Points on a hilly landscape, in no order, each with its height.
A ball rolls from a point to the lowest of its 2 nearest points, and stops where none of them is lower. Distance is the straight distance between rows; heights are no part of it.
Q134 height 2.29: 12 11 -23 -10 -23 -7 -28 21 28 -10 59 -9 17 19 -33 43 2 4 20 14 28 10 5 5 -59 -34 7 -19 -4 16 18 18 3 29 37 16 21 -15 9 10 -31 11 -20
Q114 height 1.58: -5 17 29 18 -33 6 34 2 -35 -13 -53 -7 -18 15 31 -2 -52 -14 -47 6 -13 22 20 -48 25 -19 -36 22 60 5 -1 -14 -20 -14 11 -19 -3 -2 -39 39 29 7 7
Q605 height 4.66: -3 9 39 -40 -3 27 -50 31 3 18 15 -47 2 -15 7 27 -46 -44 8 -30 -25 28 -10 -43 -34 -17 7 -23 23 -24 10 18 48 16 -17 20 -9 -54 43 -6 13 -13 0
Q551 height 2.55: -3 40 44 -30 32 -45 -81 -9 -29 10 32 -60 5 -24 28 22 4 -51 11 -20 -3 3 -2 4 -37 12 32 -8 -25 69 23 11 42 -3 32 25 -2 -34 51 0 -15 30 -18
Q373 height 5.31: -33 -21 3 -6 -56 -1 -2 18 32 -18 33 13 32 -27 -17 -5 -3 -26 -3 30 12 20 -2 16 -34 -50 0 1 37 -36 -29 -12 -10 12 40 -27 1 -8 -12 24 -30 60 -37
Q889 height 5.34: -29 -20 -24 0 -59 19 30 -5 -30 -3 28 -16 6 1 25 24 26 -3 -3 -3 -23 -10 -12 -13 9 15 20 16 -14 27 18 -15 -24 24 23 22 -21 12 -20 -14 -29 -2 -32
Q22 height 1.72: -7 21 39 0 18 -40 -43 -34 -45 1 39 -47 2 15 24 30 40 -77 -22 14 -13 8 6 12 -34 17 22 3 -30 87 16 17 33 -17 57 3 31 10 17 35 -13 59 -26
Q131 height 5.03: 15 20 4 17 37 44 -41 64 10 49 -35 -45 -2 -11 33 -26 -92 0 23 17 -28 -7 -32 -35 23 1 14 -11 13 -28 22 -4 48 3 -40 61 -18 -81 54 -6 43 -25 61
Q973 height 4.57: -20 -27 -5 -4 6 19 55 -50 3 -25 -59 37 -12 14 -37 6 29 5 -6 -39 -23 -16 20 21 56 49 -25 39 -23 -11 -1 -42 -53 -30 -68 -34 -22 55 -38 -4 33 -52 7
Q334 height 2.06: 28 -4 -12 18 41 -22 33 -8 19 -38 30 44 -15 50 -47 -4 90 -5 -4 16 38 -4 -11 30 -6 -16 28 4 -28 -2 37 17 -26 9 37 -28 36 43 -8 -29 -30 8 -43
Q50 height 5.96: -3 -26 22 37 69 57 -25 60 -35 2 -51 -55 -12 14 9 -35 -28 -26 21 1 -2 -31 -54 -53 25 20 2 1 -4 3 11 -26 48 2 1 35 -21 -9 40 -9 23 3 27
Q481 height 1.28: -14 -6 18 -30 -24 -6 23 -34 36 -29 -20 4 56 -17 -45 -2 -17 -27 6 -31 -33 21 32 37 -38 -20 -28 8 25 -34 -13 -19 -31 -19 5 -54 -17 19 -18 2 0 43 -15
Q964 height 4.95: -21 -16 6 -8 -48 5 53 -13 -19 -17 -9 26 10 -31 28 -23 1 4 -20 -4 -10 3 3 42 39 11 -22 33 30 -18 -41 -7 -18 2 -39 -2 -38 9 -37 13 15 10 -7
Q744 height 4.96: -2 20 8 11 36 -34 -64 13 -7 -1 0 20 -5 -19 10 -20 11 31 39 5 26 -35 -1 -46 12 26 13 -24 -39 36 19 -9 35 25 3 49 -10 8 10 -25 -27 -41 16
Q200 height 2.45: 22 20 25 27 32 -24 -44 -2 -80 -8 37 -19 -27 19 23 40 44 -30 -25 31 23 -12 -12 4 -14 -11 29 -15 -36 81 16 24 18 1 65 9 52 1 14 21 -15 34 -41
Q853 height 3.10: 2 39 41 -43 22 -72 -61 -10 10 5 25 -14 3 -29 15 4 18 -18 17 -14 21 0 6 18 -40 4 25 -9 -15 28 28 20 29 36 19 11 4 -16 38 -9 -20 8 -17
Q48 height 3.04: 9 46 31 -17 0 -28 -18 3 -32 10 -23 -14 -1 -15 32 -30 -27 -38 0 19 -10 -16 5 0 2 61 32 3 -10 28 -16 10 42 7 -21 -3 3 -24 4 7 8 -10 2
Q891 height 3.39: 9 32 -9 -37 -14 -2 27 -62 20 -11 -29 57 23 2 -42 27 -18 36 -4 -7 -9 -18 66 49 -2 38 -21 2 -5 2 -18 5 -54 -27 -65 -52 5 13 -47 13 36 -41 11
Q630 height 2.39: 10 -21 -16 15 -11 18 45 -19 -38 -1 21 -29 -29 44 11 15 38 -55 -42 10 -7 -2 -22 26 7 17 -9 14 9 22 -14 32 -17 -32 21 -40 19 6 -12 10 2 22 -14
Q327 height 1.57: 19 18 -13 -21 -13 -37 -3 -17 24 -4 31 -16 22 19 -20 26 0 -25 -7 5 12 5 20 46 -70 -28 -1 -6 1 30 0 28 2 -10 39 -40 28 1 9 11 -18 49 -22
Q994 height 3.11: -3 28 -19 -13 -24 -35 -12 -6 36 -2 -3 73 19 -47 0 -31 -24 34 22 -18 -18 -7 26 23 17 -1 -24 24 15 -37 -22 -30 21 -9 -60 17 -38 -9 -27 0 -3 -27 33
Q452 height 4.09: -21 -14 -5 -13 3 -10 -4 -16 24 9 -43 -46 -11 -22 19 -12 -22 9 11 -60 -24 -5 -1 -24 22 35 -18 29 17 0 21 -36 -3 -15 -15 4 -58 -5 19 -21 -4 -28 35
Q145 height 2.84: 13 34 -13 1 26 -4 -32 32 -14 -5 35 -14 -17 23 -40 30 4 -3 19 13 41 4 -4 -38 -17 -22 25 -34 -21 42 21 17 11 14 38 30 29 -28 3 0 -7 -19 -25
Q6 height 4.22: -1 27 7 -14 27 -41 -14 -71 -18 6 -17 44 0 37 -6 32 59 11 -2 -13 -10 -47 35 5 23 68 6 6 -53 71 37 -19 -30 -11 -7 -21 14 62 -41 -26 -1 -41 7
Q720 height 5.44: -7 -31 -18 16 -17 30 6 49 63 -11 37 18 58 -2 -64 -3 -10 -15 19 12 11 19 -18 11 -40 -86 -20 2 45 -59 -17 -26 -4 -15 50 -32 -3 -7 -8 10 -29 72 -26
Q227 height 4.35: -25 -48 -14 -2 -3 23 29 -16 39 -29 -70 -31 -31 -2 -27 -13 0 -3 7 -44 -25 -9 3 3 33 38 -24 44 9 -29 14 -74 -32 -24 -41 -18 -43 39 9 -3 19 -52 26
Q517 height 4.25: 5 -28 -56 50 16 -9 21 36 43 -9 22 49 -38 8 -21 -24 16 49 18 12 53 4 -25 -7 30 -39 -16 -13 -9 -43 2 5 -3 -6 3 46 3 -7 7 -1 -13 -13 32
Q321 height 5.65: -15 -13 -23 -25 -6 22 -11 22 93 9 25 11 38 -55 -42 -30 -18 -2 10 -47 -27 14 -13 33 -3 -69 -25 39 74 -80 -22 -26 2 -20 -3 -25 -48 -39 4 -7 -8 64 13
Q489 height 4.21: 25 -42 -33 47 23 50 11 17 -31 -25 7 30 -45 31 15 14 62 41 -8 49 22 -36 -20 4 38 33 11 -21 -46 0 7 29 -10 14 -32 25 20 33 6 -14 -17 -51 14
Q163 height 3.78: -12 25 10 -19 -16 -21 -25 -11 35 46 -9 -3 26 -32 37 -29 -49 -13 11 -71 -50 -3 2 -21 6 23 -13 55 36 -15 5 -47 35 -24 -23 5 -61 -36 11 -23 -22 -15 41
Q511 height 4.33: -43 -48 -29 8 -9 44 -30 27 45 18 56 -46 0 4 -19 17 1 -24 18 -28 21 -13 -43 -2 -36 -29 -5 8 16 -9 18 -17 7 6 45 12 -24 -41 39 7 -47 29 -6
Q376 height 4.61: 6 20 -6 4 6 -25 -44 -27 -35 -8 -2 28 -8 0 13 25 27 37 14 11 -2 -55 17 -13 10 45 7 -14 -48 63 32 -5 -6 20 -3 25 4 37 -18 -23 -20 -43 9
Q859 height 4.80: 17 13 -33 -24 -36 38 50 -15 62 -27 -22 16 42 -7 -69 16 -27 66 15 24 -8 50 55 33 -19 -42 -20 -37 34 -63 -28 24 -82 -9 -33 -25 11 18 -27 0 41 -20 -10
Q314 height 3.44: 14 -31 -43 6 -44 21 75 -24 -15 -29 2 34 -6 16 -15 39 37 29 -32 18 -7 10 13 36 17 -23 1 -12 -3 -32 10 12 -96 -14 -6 -43 21 28 -25 -9 6 -25 -22
Q428 height 6.09: 16 -35 37 45 62 22 -28 48 -19 30 -18 -10 -19 7 23 -31 -36 -40 15 15 33 -35 -54 11 16 20 -7 -21 -10 -17 2 -6 59 9 3 20 0 -35 51 9 21 17 55
Q183 height 5.45: 6 24 -19 -26 -6 4 -31 21 19 37 17 -44 18 -30 55 -21 -36 -3 26 -14 -28 -24 -9 11 -5 46 31 29 -10 22 0 4 47 12 -40 51 -51 -46 47 -30 -15 -20 26
Q561 height 4.45: -17 -6 5 -7 -39 -2 12 28 45 4 5 -6 8 -24 -16 11 -20 54 8 16 20 68 9 -45 -12 -66 -20 -29 45 -71 -1 10 -24 34 8 5 1 -27 -2 23 -1 -3 -9
Q74 height 3.67: -9 27 9 15 -17 -7 26 -2 -87 3 -44 -8 -20 -30 45 -16 -20 66 -34 26 0 -9 21 -37 42 20 28 -13 -20 40 -13 1 -26 26 -13 16 20 -7 -22 20 25 -30 -32
Q812 height 2.56: 22 42 -3 -14 -24 -32 -6 -15 6 -6 2 30 1 1 -4 -8 -26 -20 4 23 -2 -20 24 32 -14 32 4 -4 4 9 -30 2 19 3 -25 -21 16 -8 -27 25 4 -16 15
Q601 height 0.83: 4 -1 -3 48 -10 16 34 5 -51 -19 -63 -8 -36 29 27 -5 -17 -12 -37 13 -14 -5 -9 -41 51 14 -6 13 2 19 9 -25 -16 -20 15 -20 -2 9 -37 7 7 -13 11
Q266 height 2.47: 26 3 1 4 -15 23 34 25 46 -31 -4 -4 71 45 -62 16 -33 -8 6 23 -6 30 21 3 -77 -58 -1 -28 15 -12 -3 1 -12 -29 34 -60 35 38 -22 -25 -10 43 -54
Q731 height 3.03: -26 17 6 18 -14 -5 -54 -20 -24 14 4 -59 27 -7 14 18 -58 -54 0 -39 -51 9 20 -67 -21 17 8 5 -13 65 0 -54 24 -41 55 19 -17 -32 23 23 -40 31 4
Q411 height 4.86: -4 1 8 11 4 43 -30 62 18 31 -4 -43 -9 -7 0 1 -65 -6 19 6 -5 14 -26 -53 4 -18 -9 -21 36 -39 10 -5 34 15 -7 40 -15 -54 27 20 25 -15 37
Q207 height 3.47: 22 20 42 32 33 6 -10 13 -91 2 -35 -19 -26 -2 45 -18 -18 -20 -32 34 8 -9 -11 -30 24 30 15 -13 -12 39 -31 20 41 5 7 -7 23 -11 1 19 13 17 -8
Q160 height 3.70: -4 -72 -28 24 36 52 -12 19 4 -11 16 -16 -44 49 -39 3 38 -20 21 -38 9 -31 -66 -12 -21 -23 -5 0 -1 -29 38 -30 -4 -4 24 19 4 25 27 -7 -9 -22 1
Q493 height 4.28: -11 -46 -27 -8 -15 47 8 -4 40 -31 -26 -36 -34 9 -54 9 -10 -6 21 -17 -20 -1 -6 3 -19 7 -15 -9 21 -46 4 -27 -34 3 -14 -20 -12 19 14 11 19 -43 11
Q167 height 5.75: -26 -29 -35 -9 1 7 14 24 88 -2 -3 -12 -20 -37 -19 -34 -12 -1 6 -38 -4 6 -19 26 23 -25 -25 40 46 -60 -7 -31 -4 -11 -12 -7 -50 -27 25 -4 0 16 31
Q854 height 3.52: 13 9 34 29 24 -10 -32 41 -84 6 -3 -23 -39 -22 35 5 -20 -2 -26 25 45 19 -23 -32 9 -46 16 -37 -7 25 -21 14 32 12 44 13 39 -41 15 29 5 23 -23
Q847 height 4.76: -9 -35 14 -7 -10 35 58 -32 -16 -34 -33 13 -7 4 -28 -6 29 -32 -16 -26 -25 5 -2 38 37 14 -38 33 30 -38 -27 -14 -39 -23 -30 -37 -21 44 -46 5 39 3 0
Q7 height 1.71: 19 -9 -1 18 27 28 41 -4 -45 -8 -23 -12 -45 39 -5 2 34 -16 -31 7 5 -16 -14 -25 41 44 1 0 0 13 -3 27 -10 -11 -8 -32 21 16 -24 -2 22 -23 -4
Q146 height 3.37: 20 5 -19 19 29 30 -21 -1 -1 3 -24 57 -50 28 -5 12 2 64 -2 55 32 -6 13 -22 23 24 -16 -54 -14 -20 -21 34 -7 -2 -55 9 46 3 -35 23 15 -48 52
Q500 height 5.54: -22 -4 -40 26 -45 36 7 39 -23 -5 20 -25 -9 -4 2 22 -6 23 0 17 -1 12 -17 -64 14 -21 26 -9 1 8 21 -17 -19 20 35 38 -9 -26 -10 1 -35 -22 -28
Q171 height 3.77: 6 -47 -41 39 -21 30 70 -7 -6 -46 -27 52 -45 -2 -8 12 47 31 -32 26 3 4 3 31 64 -13 2 0 -22 -52 4 -10 -70 -6 -24 -29 7 32 -19 -2 -2 -39 2
Q759 height 2.77: 14 -23 8 21 50 -18 -3 -7 2 -22 13 37 -27 28 -23 -24 71 -38 8 3 37 -28 -32 38 11 23 2 12 -25 0 0 -4 16 13 19 -17 11 40 2 -18 -29 11 10
Q958 height 6.42: 29 16 27 -8 19 32 -27 37 10 15 -22 -27 -4 44 -45 30 -80 -69 -3 8 6 27 18 -48 -33 -35 -16 -52 37 -17 -5 18 28 -28 7 -28 39 -35 19 29 56 -9 25
Q32 height 4.04: -21 -53 -43 23 -4 60 -15 30 47 -3 7 -50 -32 19 -47 7 -18 -10 33 -21 -3 -12 -41 -22 -18 -14 -14 -5 17 -42 21 -41 -8 0 16 12 -18 -14 34 13 -5 -27 24
Q697 height 2.53: -41 5 46 -27 -35 -23 -12 -49 -24 6 -10 -39 33 -15 19 17 -22 -54 -13 -41 -41 25 27 -27 -30 21 -1 3 -1 38 6 -21 2 -12 28 -10 -14 -6 5 24 -12 30 -23
Q93 height 4.08: 25 -52 -30 50 16 47 36 -11 -9 -40 -10 61 -64 19 -13 20 70 39 -29 44 15 -12 -5 28 60 23 7 -24 -48 -39 0 14 -40 5 -39 -18 35 39 0 -6 -21 -60 13
Q56 height 3.59: -16 29 47 -74 20 -70 -9 -45 25 26 37 -18 15 -14 12 -14 50 -36 6 -45 -4 16 -2 39 -26 19 13 27 -5 22 25 26 16 20 4 -3 -11 9 16 -25 5 30 -20
Q591 height 5.16: -14 7 13 -10 -35 -14 -20 51 16 19 42 10 9 -29 17 -18 -27 -21 0 19 28 24 -18 -13 -23 -44 8 -6 35 -29 -23 4 43 27 18 10 3 -48 3 28 -13 34 -20
Q293 height 3.87: 2 8 12 -13 24 -16 24 -55 -13 -7 -47 58 1 45 -43 16 33 13 -17 -19 -4 -14 32 -23 11 30 -6 -14 -27 16 27 -9 -50 -13 -8 -63 32 46 -57 -20 10 -20 -6
Q444 height 3.75: 15 -15 -57 24 -8 -1 50 6 74 -58 -28 58 23 -32 -69 -22 17 71 13 22 -2 32 34 36 24 -70 -12 -3 -2 -69 -21 -22 -57 -24 -6 -14 -8 26 -24 -12 1 17 -9
Q374 height 3.91: -28 -7 14 -35 10 -11 4 -31 16 -2 16 -30 5 15 -10 -21 69 -39 30 -20 -21 -14 -19 32 9 80 16 47 -27 31 13 -20 18 12 -13 26 -32 50 4 -29 0 -7 2
Q135 height 3.24: 4 1 -44 23 -4 13 2 15 55 -18 -33 39 17 41 -74 5 -29 20 26 -1 -11 -2 11 -42 -17 -36 -17 -10 4 -35 21 -54 -20 -24 16 -34 9 18 -43 -16 -16 -9 23
Q459 height 3.20: 14 17 4 23 28 -23 -17 49 -28 13 19 1 -16 16 -16 13 -14 17 4 11 67 25 -15 -52 -11 -74 10 -38 -3 8 8 11 20 9 52 8 35 -37 1 15 0 9 -19
Q671 height 5.02: -18 -4 24 25 -14 18 -27 86 34 59 36 -9 15 -14 -1 -1 -63 -22 8 19 24 38 -29 -46 3 -65 -4 -12 46 -50 7 -20 49 16 38 27 -1 -82 28 45 13 31 10
Q371 height 3.28: -19 38 2 0 -9 -36 9 -18 -40 15 -53 23 -9 -41 51 -36 -35 86 -11 2 -1 -23 44 -32 42 35 26 7 -28 44 -5 -9 -13 16 -48 35 -4 -3 -19 6 25 -58 -7
Q501 height 5.82: -27 -14 11 30 30 54 -23 47 -52 -6 -25 -71 0 -4 11 -4 -15 -13 17 -8 -23 -8 -41 -79 18 3 14 7 -6 26 19 -24 25 2 26 37 -31 -13 23 -20 -13 7 -15
Q898 height 3.49: 12 12 -34 -16 -16 -22 9 -10 51 -33 -3 71 51 -49 -55 -18 2 44 24 -13 -20 8 40 44 7 -46 -25 12 17 -55 -35 -18 -17 -11 -31 -5 -30 10 -38 -7 4 16 6
Q242 height 2.51: -41 -6 16 -17 18 25 -23 -22 -51 25 31 -80 19 11 38 11 46 -33 10 -26 -38 9 -34 -24 -6 26 16 41 -27 76 24 10 32 -5 34 57 -35 20 12 -32 -14 37 -20
Q600 height 3.58: -4 4 -21 -8 24 -14 -2 -13 25 -18 -32 50 -6 31 -58 2 14 25 20 -15 10 -11 22 -50 -2 9 -4 -27 -21 0 24 -18 -24 0 -6 -23 21 32 -37 -26 -3 -32 10
Q730 height 3.48: 2 24 15 -29 26 -11 1 -19 -4 3 -35 -30 2 5 5 -25 17 -25 14 -7 -14 -22 9 -1 19 107 27 23 -25 29 -2 -7 26 -6 -52 -2 -21 12 8 -9 17 -42 14
Q195 height 5.68: -32 9 -7 24 -7 34 -9 37 -53 -8 10 -63 -9 -8 -5 25 -11 -14 0 -10 -16 22 -25 -82 20 -26 34 3 -4 41 25 -25 0 1 64 29 -18 -34 3 -13 -23 10 -50
Q263 height 5.13: -47 -19 -4 -12 -58 6 42 -11 -23 6 -5 -22 14 -28 53 -10 -2 10 -15 -13 -20 0 -4 8 21 26 -1 37 5 18 -10 -11 -14 15 -13 15 -45 3 -14 1 -5 14 -24
Q766 height 3.27: 9 -33 -11 41 56 9 -14 18 -21 -11 10 -1 -42 45 -22 -4 43 -34 16 -9 30 -37 -54 -8 6 3 4 -8 -30 14 33 -3 10 -2 35 10 9 7 14 -23 -18 -7 4
Q794 height 3.01: 34 19 22 6 3 -41 -3 -11 -54 5 49 24 -13 24 22 14 47 -22 -41 30 33 -9 4 28 -17 -2 13 2 1 42 -22 30 20 11 40 -20 62 27 -25 31 -5 38 -31
Q923 height 2.97: 21 6 -9 15 -9 -2 0 7 13 -13 -24 39 -20 7 -21 -1 -24 17 7 30 18 4 8 8 0 -7 -32 -30 15 -49 -23 5 -1 -1 -23 -17 17 -6 -23 24 7 -16 44
Q66 height 6.36: 27 -21 12 23 12 42 -18 28 -42 -5 -1 -17 -12 57 -23 60 -28 -46 -20 22 17 21 3 -57 -24 -41 -24 -57 19 2 0 23 4 -34 33 -21 54 -10 4 35 29 5 8
Q616 height 4.47: -27 -36 -10 8 3 -1 -48 11 6 20 47 -20 4 -6 32 3 19 -24 23 -14 11 -42 -43 20 -27 2 -17 11 -9 24 15 -10 34 -2 27 28 -30 -11 36 -11 -48 35 12
Q247 height 5.24: 16 38 -23 -1 11 23 -24 39 -33 44 -4 -59 5 -18 60 -14 -73 7 4 -2 -25 -17 -18 -19 14 12 29 12 2 38 -10 20 47 -5 -25 55 -32 -69 41 -21 20 -8 22
Q606 height 4.03: 1 -29 1 39 18 -10 -40 5 -46 11 -10 -22 -10 -13 68 -15 9 -2 5 17 10 -54 -33 20 1 23 -7 2 -39 38 -5 -3 35 1 14 22 -23 5 38 -13 -33 19 25
Q316 height 4.38: -39 -18 8 -35 15 -35 -1 -10 32 12 29 -4 0 -40 49 -38 62 3 19 -27 3 -23 -22 46 19 43 7 46 -18 19 3 15 29 14 -33 33 -58 28 33 -40 -18 8 -3
Q193 height 3.99: -1 -21 -70 30 6 -4 35 32 92 -26 18 36 6 -6 -61 -24 11 65 26 3 24 28 -3 4 3 -77 -14 -1 12 -64 4 -9 -32 -10 19 7 -4 -2 2 -10 -24 15 -7
Q119 height 3.16: 22 -23 -4 15 20 -42 22 -29 12 -32 9 79 -26 -35 -10 -26 56 46 -18 17 50 9 13 69 23 -19 -3 -12 -26 -33 -38 15 -19 31 2 -22 22 33 -4 -1 -25 18 -8
Q361 height 3.92: 12 7 19 -23 -17 37 62 -40 -18 -6 0 -26 8 45 -48 42 19 -31 -31 14 -8 11 41 4 -10 32 0 -28 18 6 -6 48 -69 -3 7 -75 48 28 -17 8 49 -28 -48
Q802 height 6.19: 22 -38 30 44 28 12 -32 31 -29 20 21 27 -21 16 15 5 -22 -40 -7 27 50 -16 -39 29 -12 -20 -24 -39 -3 -23 -16 9 41 7 26 9 35 -23 26 35 -4 47 42
Q340 height 4.65: 31 29 37 -12 36 -52 -40 6 -20 29 5 47 -11 -47 85 -55 -2 21 0 10 1 -18 -5 14 15 11 28 -2 -24 -8 -2 38 53 33 -59 45 4 -12 37 -37 5 -37 15
Q774 height 0.52: 3 20 12 -38 -4 -24 -4 -32 9 -1 65 -43 11 41 -5 48 57 -51 -16 -4 9 21 2 36 -49 -9 18 22 3 62 21 45 5 2 49 -10 29 19 7 10 -3 57 -39
Q79 height 1.49: -47 3 30 -28 8 18 -42 -31 -25 48 22 -95 38 -12 60 -11 3 -53 4 -38 -59 16 -19 -29 -20 40 18 49 -15 58 5 -9 60 -30 20 48 -49 -14 31 -21 -22 56 -5
Q638 height 4.97: 39 35 28 6 15 -23 -13 8 -37 38 -43 40 -15 -27 112 -59 -48 17 -25 11 -23 -24 -10 18 25 7 12 28 3 -19 -18 21 51 2 -81 21 -1 -35 17 -15 23 -32 35
Q506 height 4.49: -7 -6 -52 -18 -27 -30 34 -42 42 -23 29 11 3 7 -31 15 62 -4 7 -15 -15 -10 9 73 5 12 10 36 -29 21 15 -16 -47 -7 11 -20 -19 36 -12 -29 -22 6 -15
Q95 height 3.02: 1 43 11 -20 -31 -24 11 -50 -20 4 -28 32 -2 -17 15 11 -35 32 -16 22 -6 -25 57 42 1 60 1 3 -13 20 -26 7 -24 -3 -61 -31 12 -14 -26 39 26 -55 7
Q867 height 4.18: 18 -1 22 -50 -12 30 19 -11 -6 -4 13 -43 1 33 -32 44 -17 -44 -13 -22 -2 34 23 -16 -40 -8 -7 -26 34 -2 -12 56 -15 -1 -1 -34 28 2 6 9 39 -8 -23
Q939 height 4.41: 16 31 37 -69 -11 8 -11 0 -11 16 9 -14 7 -1 -1 32 -38 -23 -6 -28 -14 38 20 -34 -26 -8 6 -31 27 -13 7 54 14 20 -42 2 16 -28 -4 -4 43 -27 -8
Q678 height 4.73: 4 8 2 26 45 -31 -50 33 22 24 -2 44 -14 -6 -3 -31 -25 17 39 1 29 -24 -21 -38 19 8 -13 -23 -16 -20 7 -23 47 11 -7 39 -5 -18 11 -9 -10 -28 55
Q487 height 4.00: 0 8 2 1 -47 14 32 21 -48 1 -14 -1 -15 -19 38 1 -23 55 -25 37 21 28 11 -45 26 -8 0 -28 24 -10 -21 24 -32 28 -21 27 17 -11 -33 29 28 -35 -8
Q665 height 2.72: 21 -12 -22 -4 20 -35 65 -13 35 -45 21 56 4 -7 -44 -21 75 37 -11 9 41 13 14 57 4 -26 14 3 -15 -22 -9 34 -50 11 1 -29 26 39 -5 -19 -3 25 -47
Q515 height 4.75: -4 -5 -15 -11 -27 -11 42 -53 -8 -12 36 12 -1 11 3 43 83 -6 -14 12 -19 -27 5 83 24 46 10 33 -38 43 22 5 -46 12 -9 -9 -1 55 -17 -2 -1 -8 -18
Q972 height 2.52: -23 32 32 -24 -6 -18 -52 -45 -51 49 -8 -69 56 -30 97 -21 -16 -19 5 -21 -69 -6 11 -3 -20 52 27 45 -25 77 0 -13 48 -26 1 46 -42 -7 35 -14 -17 33 -5
Q139 height 6.29: 23 -37 11 59 13 55 -13 27 -46 -8 -17 11 -33 45 -8 30 -21 -35 -20 45 21 -8 -21 -26 3 -8 -29 -51 6 -22 -10 3 8 -9 20 -13 49 -2 -5 33 7 0 38
Q466 height 2.92: 13 7 -11 14 -8 30 11 40 55 -6 -18 -6 31 55 -77 18 -50 -1 17 10 7 32 12 -68 -44 -61 -2 -28 23 -25 17 -23 -11 -15 40 -34 27 8 -22 -15 2 1 -19
Q695 height 2.74: -18 36 -16 -2 -20 -30 -7 -5 15 12 -28 61 -4 -36 33 -38 -41 68 15 -7 -3 -19 41 -26 35 27 0 15 -11 2 -12 -20 21 -2 -67 38 -24 -5 -22 -2 5 -61 34
Q149 height 4.64: -5 -10 4 -37 -27 11 54 3 43 -18 -5 17 32 -13 -41 9 -10 57 2 5 15 61 30 -19 -10 -46 -19 -39 37 -67 -7 26 -67 28 -18 -9 18 15 -16 3 39 -13 -20
Q473 height 3.83: 21 -10 -8 -6 11 -21 -5 17 -11 3 38 9 -30 -16 36 -3 29 25 -6 14 43 -9 -24 36 -5 -2 -2 -18 -1 -6 -14 56 17 25 -16 26 14 -10 22 6 -6 -2 8
Q333 height 4.20: -26 10 4 -40 -31 -48 36 -86 35 3 28 -4 59 17 -27 22 50 -13 4 -28 -42 19 23 69 -31 11 5 40 -33 34 27 -32 -51 -7 42 -27 -7 50 -24 -26 -20 51 -34
Q394 height 1.90: -30 19 48 -48 -30 -46 23 -69 19 7 -18 7 63 -20 -11 -5 -17 -24 8 -57 -36 21 40 16 -26 18 -19 21 7 -7 -2 -37 -20 -6 5 -40 -24 9 -17 3 1 30 -15
Q819 height 3.66: 9 37 17 -43 -21 -1 56 -69 12 -2 -9 9 37 26 -46 35 -9 -1 -19 -4 -21 -5 66 47 -18 40 -10 -9 1 19 -12 24 -64 -10 -21 -69 27 22 -30 12 46 -18 -26
Q447 height 4.51: 7 -21 -5 53 27 -4 -14 38 -3 14 -3 51 -33 -7 31 -33 -12 58 16 26 43 -2 -27 -30 40 -17 -20 -29 -12 -37 -13 6 33 24 -13 61 1 0 3 2 -10 -14 54
Q795 height 3.76: 27 -10 -14 33 35 49 -8 1 -38 -3 -20 56 -32 16 26 2 24 64 -18 61 24 -38 13 -13 48 62 -2 -19 -40 12 -26 40 13 20 -64 17 30 29 -22 6 6 -52 33
Q647 height 3.41: 19 5 13 -20 -3 -51 -19 6 -29 19 62 29 -15 -16 52 -10 33 -2 -25 12 54 -9 -19 56 -23 -30 14 11 15 20 -31 38 29 19 20 11 35 2 0 22 -4 48 -19
Q693 height 4.24: -21 14 2 12 -34 -7 -2 37 8 14 -11 -8 -23 -38 33 -13 -33 74 4 30 11 44 1 -53 25 -36 -4 -25 22 -46 -7 6 -2 38 -7 48 -4 -33 -8 37 1 -23 10
Q883 height 2.96: 6 -31 -48 2 -30 39 53 -7 3 -25 18 -16 -20 51 -35 30 39 -39 -14 4 -12 4 -18 19 -5 -19 26 -1 6 -16 23 7 -62 -17 30 -40 12 19 -6 -19 -9 -13 -29
Q576 height 3.45: -10 -9 13 1 0 0 -18 -18 -64 19 -35 -44 33 -23 98 -17 -1 10 -1 11 -27 -44 -4 16 -3 40 9 27 -31 52 -13 14 31 4 -19 21 -40 9 32 -13 -13 22 0
Q421 height 3.43: -7 24 17 -7 0 -35 -69 -5 13 58 8 -39 27 -33 35 -4 -62 -26 11 -62 -35 -3 0 -48 -17 9 0 16 15 21 20 -44 48 -30 28 11 -36 -58 44 -11 -37 8 35
Q948 height 4.23: -3 -8 5 -19 14 -38 -2 -6 5 2 15 12 -15 -44 48 -27 31 32 5 -9 16 -21 -2 38 19 35 2 3 -22 9 -2 40 19 29 -49 33 -21 5 33 -19 -3 -21 7
Q484 height 5.55: 24 -7 -42 5 -9 39 11 39 92 -11 2 -5 68 -31 -65 -15 -34 32 16 -7 -24 35 5 40 -30 -103 -26 10 68 -71 -25 -20 -22 -38 18 -31 -25 -16 -6 -10 2 81 -3
Q196 height 5.15: 39 38 30 18 3 -23 4 7 -28 19 -38 55 -39 -24 69 -53 -48 21 -39 26 6 2 2 28 29 1 -7 11 29 -45 -42 16 33 3 -60 -9 23 -33 -17 29 33 -22 39
Q42 height 1.98: 11 -6 -1 -14 -31 46 27 1 66 -29 -8 -26 76 14 -68 7 -48 -30 9 -4 -42 42 34 28 -72 -54 -17 -5 46 -31 -27 -5 -25 -40 23 -63 3 34 -6 -17 5 54 -43
Q990 height 3.94: -1 44 23 -53 3 -91 23 -74 22 20 33 13 37 11 -5 -4 57 -3 0 -29 -9 13 21 64 -24 8 11 45 -15 44 13 7 -16 2 23 -22 8 48 -24 -14 11 46 -26

Call two points neighbours if one is among the 2 nearest of the other. Go from one point of each pair to the other, from neighbour to neighbour, staying as low as possible. Name the highest point that can't be avoided.
Q601 / Q812 -> Q489
Q812 / Q774 -> Q854
Q79 / Q481 -> Q616
Q481 / Q334 -> Q227
Q695 / Q601 -> Q487

Where does a ball stop that starts at each point below?
Q678 -> Q695
Q744 -> Q481
Q321 -> Q812
Q958 -> Q812
Q149 -> Q695
Q605 -> Q812
Q452 -> Q481
Q93 -> Q601
